Points on a hilly landscape, in no order, each with its height.
From any point a ball rolls to the lowest of the 5 points nearest to it. It stops when none of these is lower. Distance is the straight distance between rows; heights are no part of it.
vin: [  3 -16 -23  10 -37   1  -3  24  18  -6 -18 -21]  (h 4.48)
kabo: [ 18  29 -28   1  38   1 -20 -31 -22 -11   0  11]  (h 3.40)
felit: [ -8  10  25  14  20  18  -8  -2 -12 -23  28  32]  (h 3.74)
sube: [-19  -8  12  15 -21 -10  10  39  -2 -12   0  -9]  (h 5.91)
detad: [ -7   5   1   8 -16  -3   5  20  -2 -22   6  -5]  (h 5.47)
Vikis: [  8  16 -24  13  11   1 -12   4 -15 -30   2   2]  (h 3.63)
sopo: [ 12  31 -40  -1  58  -7 -30 -36 -38   7 -14   2]  (h 4.11)
pif: [-38 -26  66   6   6   5   6   9   4  18  36  38]  (h 8.15)
lop: [  8  -5  25 -20  -4  26   3 -28  22   4  22  27]  (h 5.75)
guse: [ 12  17 -12  -2  11   4  -3 -14  -5 -20   9   6]  (h 2.72)
tiro: [  6   4  -8  -7 -16  -1  11   5   9 -12  -2 -10]  (h 4.58)
nim: [  7  10 -40  25  -1   0 -28  15 -16 -28 -14  -8]  (h 2.96)
panif: [ 23  15 -39   0   8  -3 -14  -9  -3 -19 -14  -6]  (h 3.55)
Vunuk: [-18 -16  50   1   5  20  -9 -11   3   5  34  38]  (h 7.01)
Bebu: [ 15  -2 -21  -5 -23   1   1   7  17 -10 -14 -15]  (h 3.90)
Lol: [ 14  17 -49  14  24  -8 -31 -10 -25 -19 -17  -6]  (h 3.64)
Vov: [-11 -14  -8  10 -39  -1   4  30   8   0  -8 -24]  (h 4.85)
Zuna: [ 25   4 -40  -2  -7   2 -13  -4   7 -15 -17 -15]  (h 3.26)
kife: [-15 -13   0  18 -31  -6   3  39   2  -9  -4 -17]  (h 5.25)
bisot: [ 43  16 -24 -24  38   6 -13 -44   0   4 -13  12]  (h 3.06)
Sakir: [ 12  14   2   0  27  21 -15 -33 -10  -9  20  31]  (h 1.88)
revit: [ 18 -15 -61  19  -7   9 -38   5   6  -5 -30 -12]  (h 2.01)
ret: [ -3 -15  -6  -3 -43  -2  11  21  23  14 -21 -28]  (h 5.17)
Fak: [ -8  -6  36 -16 -11   7  21 -12  16   9  20   7]  (h 7.11)
duza: [ 49   8 -11 -32  36  17 -13 -50  13  14 -10  26]  (h 2.89)
pufup: [-34 -13  48 -11 -13 -16  42   4   2  38   9 -13]  (h 8.11)
Fek: [  5  20   4  10  34  19 -18 -27 -18 -14  22  36]  (h 2.92)
tid: [ -1  -6  29  -5   6  24  -9 -25   8   1  29  36]  (h 5.61)
pog: [-44 -16  36  19  -7 -33  23  55 -10  12  -3 -15]  (h 8.12)
gugu: [ 34   1   9 -27  14  24  -5 -43  24  10   4  29]  (h 3.46)
bak: [-20  -4   8  25 -12  -7  -2  51  -8 -25  -1  -7]  (h 6.51)
ponok: [ 11  11   6  -7  11  20  -7 -28   4 -10  19  22]  (h 3.36)
Bok: [ 35  14 -12 -21  10  10   0 -29  14  -7  -3   6]  (h 3.43)
zigi: [ 26  17 -24 -12  19   2  -9 -26  -2 -14  -2   0]  (h 3.35)
Suset: [  7   4   4 -15 -23  -1  20   3  16   0  -2  -9]  (h 5.06)
Rur: [-45 -29  17  18 -30 -26  21  47  -6  37 -18 -34]  (h 7.03)
sibi: [-13   5  20   8  -3  -4   7  23  -4 -20  13   2]  (h 4.61)
fisop: [-41 -20  36   6 -13 -31  38  30  -8  33   1 -20]  (h 8.00)
Vunip: [  8  -9 -51  28 -11   7 -35  16  -2 -16 -19 -12]  (h 2.25)
Gaku: [  0   0  23 -21 -18   3  25  -7  15  10   5  -5]  (h 6.03)
goz: [-26  -6  44   2   1   4  14  10   0  -5  29  20]  (h 8.09)
Bote: [-27 -15  14   6 -31 -15  20  36   2  11  -4 -26]  (h 6.13)
Pevu: [  9  31 -28  -7  70   0 -35 -53 -40  23  -6  15]  (h 4.22)
pemuv: [ 14  15 -26   3   2   2 -10  -6  -6 -23  -1  -2]  (h 3.37)
pupit: [-28 -13  29   3 -15 -17  25  34  -2   4   4 -13]  (h 7.08)
kun: [ 15   7 -62  20  13  -5 -43  -3 -20 -13 -23 -13]  (h 3.01)
Sedid: [ 31  23 -24 -17  49  11 -22 -51 -12   7  -5  17]  (h 2.80)
koto: [ 26   3 -13 -17 -21   2   9  -2  21  -4 -14 -14]  (h 4.43)
kigi: [-33 -19  17  24 -24 -17  10  54  -3  -1  -6 -15]  (h 6.46)
bapav: [ -6 -10 -23  30 -19   3 -22  38  -6 -26  -9  -9]  (h 3.12)
Zutoz: [ 43   3 -40 -17  -9  -1  -6  -5  21  -3 -36 -18]  (h 3.79)
lutor: [-22 -18  49  -8  -5  11  15 -10  10  15  31  25]  (h 8.14)
Lelu: [ -3  17   5  10  12   7  -6   3 -12 -28  14  15]  (h 2.24)
luta: [ 39  11 -16 -26   0   4   4 -18  21  -6 -16  -2]  (h 3.73)
vot: [-40 -24  58  -4  -1 -13  32   3   1  40  22   9]  (h 9.09)
Sutu: [ 11   2 -35  16  -9   0 -19  13  -1 -25 -12 -13]  (h 2.75)
sef: [-30  -5  47   7   2 -12  19  33  -7  -3  21   9]  (h 6.96)
Gumav: [  9  20  -6   3  24  12 -10 -23 -13 -19  13  19]  (h 1.66)
lesu: [ 39  14 -38 -14  12  -1 -11 -18   7 -10 -21  -8]  (h 3.56)
dimi: [ 26  11  -7 -13  31  24 -21 -49   0   4  11  32]  (h 0.91)
vatof: [-47 -26  22  18 -21 -40  33  33 -16  61 -23 -39]  (h 7.55)
zem: [-26 -28  57 -17 -10  11  18 -13  19  38  25  23]  (h 9.12)
sedu: [-23 -13  21  -8 -34 -16  31  20   6  30  -7 -31]  (h 6.91)
Depo: [-42 -20  42   1  -6 -34  46  13  -8  54   0 -19]  (h 8.44)
sekad: [-26  -9  42  -5  -5  -2  23  11   5   5  23   9]  (h 8.20)
riso: [-17  -8  30 -16 -20  -4  34   4  13  21   6 -13]  (h 6.99)
libaf: [ 22  26 -49  -4  43  -8 -30 -30 -24  -3 -18  -6]  (h 3.83)
bebad: [ 37  -7 -47  -5 -16   3 -13   1  21  -5 -34 -19]  (h 3.23)

Where does a ball stop that starts at each point below?
lop => Gumav
panif => revit
sopo => dimi
Suset => revit
pufup => revit
libaf => dimi
pupit => revit
sekad => Gumav
